Each row is a point on a landscape with many peaks, with its height.
From any point a climber steps to the highest of the 6 points nearest to it. It stops when none of these is higher. Distance is the straight distance between rows; heights are no part of it.
zepig h=500: [17, -38, 53, 20, -40, 33, 32, -5]
Dokef h=429: [13, 0, -38, -55, 2, 17, -9, 46]
git h=508: [19, -21, 64, 23, -43, 37, 31, 13]
Gik h=542: [14, 16, -27, 42, 57, -3, 23, 22]
tis h=445: [-35, -34, -7, 1, -22, -3, 6, -11]
Vez h=614: [-20, 14, -28, 57, 46, -9, 29, 28]
loke h=710: [-16, -20, -26, -51, -10, 36, -4, 58]
diroz h=688: [-6, 11, -1, 2, 8, -45, -4, -63]
Noz h=598: [-36, 8, 1, -22, -22, -20, -32, -3]
dipuf h=491: [11, -2, 30, 33, -21, -32, 0, -67]
Pubo h=259: [-4, 23, 4, -16, 8, -40, -21, -62]
Luz h=204: [33, 18, -54, -22, 32, 2, 12, 31]
melo h=366: [50, 41, 57, -14, -55, 10, 8, -2]
damo h=541: [1, -25, 52, 22, -50, 28, 1, -8]
Suse h=373: [10, -25, -18, -64, -4, 32, -17, 27]
dosir h=123: [49, -46, 29, -4, -12, 40, 27, -25]
vup h=192: [-47, 40, -7, 29, 23, -20, 2, 45]
dibon h=566: [-39, -21, 11, -5, -28, -2, -29, -1]
Bemiz h=498: [-21, -4, 13, 35, -2, -47, 8, -73]
Basi h=47: [35, 28, -36, 9, 52, 3, -2, 46]
ret h=640: [36, 20, -40, 22, 69, 13, 2, 31]
met h=172: [-20, 66, -9, -20, 29, -44, -14, -2]
Gefi h=506: [23, -24, -34, -49, 7, 10, -1, -4]
tavo h=448: [5, -49, -17, -18, 0, 12, 15, -29]
lukik h=284: [-4, 34, -10, -21, 12, -48, -21, -42]
tugab h=492: [-26, 8, 27, 49, -31, -39, -2, -62]
mago h=288: [24, -30, -5, -62, -6, 32, -26, 8]
Vimim h=191: [36, 29, -35, 21, 68, 11, -16, 36]
Rupo h=291: [26, 23, -52, 15, 49, -5, 21, 29]
Kas h=535: [-8, -12, -34, -3, -2, 24, -4, 81]
Ger h=597: [-47, -24, -19, 6, -5, -22, 12, 4]
mazeg h=675: [5, -61, 14, -10, -17, 24, 12, -35]
zenun h=339: [36, -35, -3, -52, -2, 35, -13, -10]
pibuz h=523: [2, -48, 28, 15, -32, 29, 12, -17]
lud h=90: [-41, 59, -1, 26, 31, -19, -1, 45]
Zumib h=495: [5, 4, 54, 6, -58, 26, -16, 8]
Pigu h=620: [-30, -5, -32, 13, 14, -18, 39, 11]
biza h=454: [-10, -48, -3, -5, -17, 11, 7, -23]
Tavi h=607: [-16, 16, -7, 76, 57, 7, 14, 27]
Pes h=421: [9, 17, -40, -25, 6, 19, -14, 70]
fabe h=285: [21, 26, 56, -6, -47, 21, -25, -3]
Fopiv h=632: [-28, 8, -28, 37, 25, -20, 33, 31]
Vil h=473: [18, 2, 72, 14, -56, 22, 15, 19]
Fekol h=587: [-54, 10, -6, -11, -11, -26, -5, 18]
pemin h=534: [18, 12, -27, 48, 82, 13, -8, 7]
tuzal h=687: [-5, -29, -34, -15, 10, -10, 35, -4]
sivu h=365: [31, -46, 40, 13, -25, 36, 31, -23]
rere h=580: [17, 16, -18, 60, 82, 5, 17, 11]
soka h=563: [-27, -37, 15, 13, -36, 11, -17, -10]
kis h=599: [8, -2, -48, 5, 25, -8, 33, 8]
Malap h=699: [-16, 25, 3, -31, -2, -34, -37, -19]
Mesi h=462: [20, 19, 19, -14, -23, -18, -39, -40]
gakad h=310: [-24, 51, -11, -23, 18, -42, -22, 0]
Vik h=557: [17, -15, -48, -37, 18, -6, 13, -4]
nudup h=571: [-21, 9, -8, 70, 87, 29, 2, -2]
Fubef h=556: [2, 4, 42, -2, -42, 10, -37, -11]
sepad h=543: [-31, -34, -28, -4, 0, -14, 25, -6]
Losu h=435: [29, 23, 35, -9, -33, 1, -37, -38]
dimo h=591: [3, -29, -37, -27, 15, 0, 20, -9]
Mukav h=572: [-28, -9, 22, -2, -37, 6, -34, -12]
Rokes h=714: [-37, 32, -5, -23, -10, -36, -32, 10]
zanu h=333: [50, 22, 33, 16, -34, -12, 15, -52]
div h=117: [-51, 45, -1, 13, 15, -25, -5, 36]
Kal h=544: [1, 18, 20, -13, -27, -11, -41, -25]
sulo h=494: [-12, 28, -2, -14, 23, -51, -1, -55]
Saros h=666: [43, 32, 45, -10, -41, 6, -20, -23]
Zilu h=582: [-25, -44, -35, -26, -8, 36, 13, 72]
Sido h=638: [21, 6, 83, -6, -55, 16, 40, 36]
Vafos h=362: [27, -48, -3, -20, -1, 31, 8, -37]

Call two points neighbours if one is among the 6 nearest of the other. Go from one point of each pair to the other, from neighbour to neighbour, staying as high as possible. Name the lowest point that can't be avoided.
Saros and tuzal: Fubef
mazeg and ret: pibuz
ret and tuzal: rere
Fopiv and tuzal: Pigu
tuzal and Rokes: Fekol

For each start below, name the point where the climber stops.
Gefi: tuzal
tis: tuzal
sulo: Rokes
dibon: Rokes
